Each row is a point on a landscape with many valleys, with its height.
A ball rolls from a point to whichever of its 2 nearest points has the largest drop for the distance, and stops where none of them is lower. Distance is the straight distance between rows; heights are no part of it.
nem: [170 131 125 155 142 120 124 140 188 110 121 124 132  98 168  75 141 153
 152 103 108 131]  height 628
Dufu: [146 135 135 118 198  57 107 129 106 143 151 133 143  97 117 202 141 144
 132 111 118 180]  height 184
Lizum: [140 102 132 147 135 177  99 139 155  83  99 165 181  94 131  89 164 143
 146 137 132 109]  height 611
vimo: [103 140 128 150  63 156 109 140 141 129 136 108 160 122  98 124 113 136
 157 149 133 130]  height 368
raka: [106 131 137 104 109 138 158 117  68 140  88 152  92 194 121 118 126 108
  99 165 130  86]  height 515
fogi: [154 114 131 139 141  92 105 154 177  91 162 156 128  77 126 163  91 132
 170 104 106 135]  height 618
rapa: [113 146 105 121 152 134 142  91 108 168  97 111 113 172 153  94 186 129
  95 132 133 112]  height 311
Vufe: [147 173 114 158  92 111 120 128 191 141 131 101 119 104 134 109 147 149
 162  99 118 130]  height 359
der: [144 106 117 123 194 101 116 134 123 127 151 112 126 121 116 195 173 144
 132  88 158 144]  height 256
tuma: [103 133 115 136 100 136 160  97 134 162 131  71 118 164 122 102 100 124
 109 122 160 152]  height 484
Lod: [143  78 125 158 138 141 108 150 195  89 164  93 157 110 134  88  90 166
 175 114 142 160]  height 519
gidiz: [162 129 114 153 142 106 103 124 144 107 114 142 121  90 116 115 172 144
 164  84 138 110]  height 629
gefiv: [107 157 149 121 107  81 125 130 118 166 159 124 159 112 108 189  67 126
 121 151  99 186]  height 161
fofom: [136 128 110 126 196 103 150 104 131 163 138  97 108 144 155 145 163 132
  99  86 149 140]  height 347
sotok: [127 108 143  88 117 174 178 137 137 112 137 119  97 167 163  96  89 104
  87 148 129 130]  height 690
gude: [128 153 147 114 178  57 118 118  95 171 147 145 156 103 129 193 115 134
 110 141  93 188]  height 154
rezak: [108 158 152 109 140  78 133 120 114 182 149 136 161 124 126 201 100 125
 102 152 101 180]  height 129
zera: [124 152 114 126 122 134 128 105 134 149  98 126 110 142 136 110 205 134
 122 118 139  96]  height 250
Rel: [115 111 162  97 103 175 137 145 106 110 109 186 131 172 111 148 144 113
 120 163 141  71]  height 480
kime: [112 131 122 130 109 143 154 113 174 164 147  75 128 154 135 127 130 136
 110 114 162 149]  height 517
lusa: [174 113 131 125 135 147 136 156 198  88 135 119 106 103 175  75 117 136
 133 102 118 139]  height 687
Vabo: [114 104 157 107 101 177 115 160 149  89 145 186 153 130 123 172 107 111
 135 156 123  94]  height 483
sogo: [136 155 129 104 182  75 118 115   4 148 122 129 109 149 102 189 124 115
  90 116 118 154]  height 246
poz: [ 97 146 119 100 113 138 172  87 107 165 104 111  83 216 139 106 117 109
  77 140 148 113]  height 569
seza: [135  83 141  99 121 159 121 155 166  78 160 167  96 124 119 165 108 108
 129 114 145  94]  height 521
Vekig: [144 107 141 126 111 202 110 154 162  54 112 174 163  97 141  83 102 122
 137 149 112 108]  height 541
dubag: [100 141 160 112 123 121 139 132  60 157 105 170 153 155 126 161 127 113
 103 177 101 110]  height 436
tulu: [106 112 131 108 164 148 165  97 108 169 127  99 127 199 128 152 159 129
  86 113 189 131]  height 613
Mig: [167 156 126 156 141 127 116 137 184 114 100 155 147  87 170  93 165 145
 144 110  95 113]  height 557
givov: [133 126 143 122  96 186 116 158 156  67 127 191 149 102 130 135  89 109
 137 145 100  96]  height 510
ziso: [148  96 113 131 141 127 138 125 157 114 137  94  95 121 130  85 134 136
 135  94 160 134]  height 574
Keta: [133 165 123 157  95 129 103 133 190 140 121 121 155 102 132 131 173 152
 158 115 124 122]  height 445
puno: [152 149 121 144 128 117 106 123 134 109 101 175 129  84 116 133 170 129
 149 104 117  94]  height 587
resem: [128 182 124 129  85 171 142 151 193 143 141 100 119 134 162 128 126 135
 131 126 113 136]  height 614
Gib: [137 162 132 103  93 203 147 160 184 116 130 101 123 138 180  87 123 133
 115 138 115 141]  height 646
lomid: [137  94 134 160 165 152  92 136 108  88 103 170 203  87 119 103 153 143
 159 144 121 122]  height 639
Leg: [121  98 120 141 163 117 120 118  71 135 128 108 146 128 102 132 144 135
 131 126 154 145]  height 387
zuk: [163  98 136 131 145 156 114 171 218  77 143 143 132  93 168 122 113 136
 141 108 119 130]  height 678
Bef: [100 118 156 117 143 140 130 131  45 148  97 162 167 165 114 152 153 126
 109 177 127 112]  height 447
sagu: [135 161  97 131 100 102 139  99 145 146 120 105  67 128 128  96 147 122
 129  99 129 108]  height 287
dop: [118 152 152 117 109  69 105 132  79 154 141 147 139  98  92 176  78 123
 125 154  92 169]  height 194
kili: [140  79 115 112 138 145 159 117 145 112 144  81  83 144 129  79 110 124
 111 101 173 143]  height 542
Rep: [103  81 131 130 164 130 112 124  19 127 124  98 161 159  69 158 116 137
 119 135 176 162]  height 380
tep: [115 147 152 117 113 134 139 135  82 130 102 189 136 139 140 144 118  99
 111 174  85  90]  height 417
fubi: [138 127 145 117 125 140 137 140 108 103 116 187 125 114 141 137 118  98
 125 148  95  92]  height 442
kulo: [126 131 144 119 127  78 118 134  60 133 134 159 121 102  98 165  79 107
 125 144  97 141]  height 218
mov: [135  94 139 103 149 129 131 144 130 106 154 161 101 124 117 188 134 111
 125 113 143 104]  height 544
tida: [122 144 113 120 175 122 147 102 125 174 121 118 118 160 170 125 177 123
  91 118 123 121]  height 350
kep: [128 134 117 166  77 140 110 135 147 111 127 100 146 107 105  76 101 145
 175 130 130 138]  height 286
dovo: [104 131 128 103 133 130 171  93 103 172 125 109 100 202 125 143 128 115
  81 116 169 121]  height 593
morab: [154  90 123 149 122 134 105 146 174  79 146 123 128  98 118  85 100 145
 171 104 138 132]  height 573
nini: [ 99 134 130 108  99 143 171 109  86 146  95 125  91 199 137  98  93 107
  86 167 126 110]  height 540
losi: [127 171 106 144  78 149 141 119 136 130 103  93 108 135 145  53 111 127
 135 145 108 131]  height 217
pokud: [125 124 147  95 127 144 146 130  74 118 102 180  96 172 115 151 148 105
 114 144 134  71]  height 496
kupi: [127 144 133 133 122 116 107 124 114 135 118 156 148 103 110 154 173 132
 142 130 123 112]  height 554
zibo: [101 146 121 137  92 118 148 106 108 165 122  98 119 155 118 119 101 119
 112 139 134 137]  height 451
lidaz: [106 140 105 145  93 129 125  94 102 152  90  95 120 144 104  82 168 139
 135 140 153 117]  height 253
Mivuv: [156 113 126 119 208  69 110 143 130 117 160 135 124  94 122 214 146 141
 142  91 128 158]  height 215
lib: [138 156 114 132 121 135 147 121 158 138 120 103 109 132 171  71 134 127
 116 128 107 129]  height 316
vom: [119 100 117 126 120 146 162 108 128 133 128  80 108 155 131  72 103 124
 109 129 159 147]  height 514
fese: [ 89 103 135 123  92 133 101 142 156 123 180 112 158 129  88 180  75 135
 149 145 147 150]  height 437
totip: [129 157 106 145  73 126 129 114 166 142 128  88 100 123 113  96 145 138
 148 106 144 121]  height 262
zezip: [136 140 117 123 114 109 140 117 130 133 130 131  81 123 125 129 136 111
 126 110 127 104]  height 292
kug: [136  91 134 115 117 146 133 156 169  88 171 136 106 114 131 143  78 109
 136 122 129 121]  height 500
Mugok: [ 89 123 128 138  64 163  83 150 162 114 164 111 168 123  87 153  94 143
 167 148 145 134]  height 412
Zavor: [150  82 132 132 155 131  97 160 196  66 156 161 133  85 134 154 100 134
 158 108 128 119]  height 648
nubo: [158 109 106 147 163 108 119 119 135 120 125  99 102 114 122 101 176 151
 149  75 159 125]  height 622
tirak: [146 169 125 152 149 114 124 132 168 145 117 147 154  97 183 114 162 136
 133 130  78 121]  height 491
sakev: [130 152 132 123 118 155 146 142 202 149 140 105 126 133 175 136 153 136
 113 123 124 132]  height 582
besi: [129  80 132 152 142 159 101 133  84  78 101 160 169 100 109  86 129 129
 153 152 132 115]  height 657
patu: [152  76 120 135 144 129  93 145 155  63 150 153 113  89 103 125 104 132
 165  91 150 111]  height 623
Pof: [132  82 125 163 157 118 122 138 167 122 158  88 173 113 132 104 108 162
 160 121 145 172]  height 472
tefim: [116 156 114 136  78 145 127 108 149 149 105 101 121 142 122  93 177 139
 133 131 145 110]  height 164
Figi: [134 110 134 115 152  97 127 137 117 120 157 150 114 106 114 184 115 113
 133 115 126 128]  height 561
zevud: [111 165 140 134 112 100 112 124 123 170 124 144 169 111 123 170 166 136
 133 149 107 135]  height 526
famak: [114 177 110 135 113 122 143 104 131 167 112 115 120 147 165  95 136 119
 111 145  91 120]  height 384
meri: [101  95 156 113 122 166 133 136  61 123  98 162 151 175 101 135 143 122
 121 174 150  95]  height 461
bot: [130 136 123 135 129 122 146 127 185 154 153  95 125 126 149 141 133 135
 124 110 136 146]  height 548
Badi: [122 155 105 168  71 123 127 116 118 131 104  85 122 121 113  55  98 136
 158 142 118 137]  height 315
Sek: [144 174 107 123 205  56 105  98  15 160 119 102 120 139 113 155 133 127
  98  98 110 172]  height 259
baz: [125 177 118 147 143 103 131 114 128 163 113 138 142 119 175 103 146 121
 117 144  70 124]  height 435
Kuda: [138 127 136 109 164  75 115 130  25 131 133 142 111 118  89 179 101 114
 115 124 118 151]  height 236
Lem: [111 110 119 137 142 115 120 112  28 137 106 100 133 148  76 131 135 132
 126 131 161 139]  height 357
nezud: [128 136 138  99  96 195 158 143 154 111 119 112 121 155 167  75 118 120
 103 158 120 129]  height 669
zavo: [140  98 112 124 186 117 142 121 131 138 148  91 106 142 126 161 164 137
 114  79 178 140]  height 302
peze: [143 114 138 117 130 142 150 145 140 103 141 153 109 113 153 129  99 103
 121 139 105 115]  height 471
daru: [ 97 127 114 150 106 111 120  96  58 161  92  94 133 148  84 104 144 137
 129 143 156 136]  height 318
rogi: [124  85 121 153 161 114 125 122 114 134 142  96 158 119 112 114 125 146
 143 124 155 160]  height 421
vif: [151  87 136 128 132 185  98 152 182  56 113 159 158  92 139  81 133 138
 141 122 136 113]  height 575
pesaf: [147 129 129 137 143  76 112 139 147 124 154 144 123  84 117 166 118 132
 155 105 113 140]  height 588
fop: [129 103 118  95 137 148 179 109 118 120 122 101  77 167 159  69  91 105
  84 133 140 135]  height 707
Zuv: [126 169 116 120 119  87 128 108  89 148 111 157  87 125 126 140 140 104
 119 122  96  97]  height 345
napig: [124 178 133 125 110 103 134 127  99 147 116 167 119 120 147 142 110 100
 116 153  65 104]  height 385
putul: [102 162 133 133  92 112 129 119 122 175 130 116 152 135 117 154 130 130
 124 147 119 139]  height 493
lotuv: [100 101 149 113 108 147 108 155 155 109 166 151 164 126 113 191 101 125
 142 157 128 127]  height 460

Where does a ball stop that starts at each point below?
raka | tep
Gib | zibo
givov | kep
Lod | tefim
napig | tefim
gidiz | zibo
nubo | zibo
mov | tep
fofom | rezak
Sek | rezak
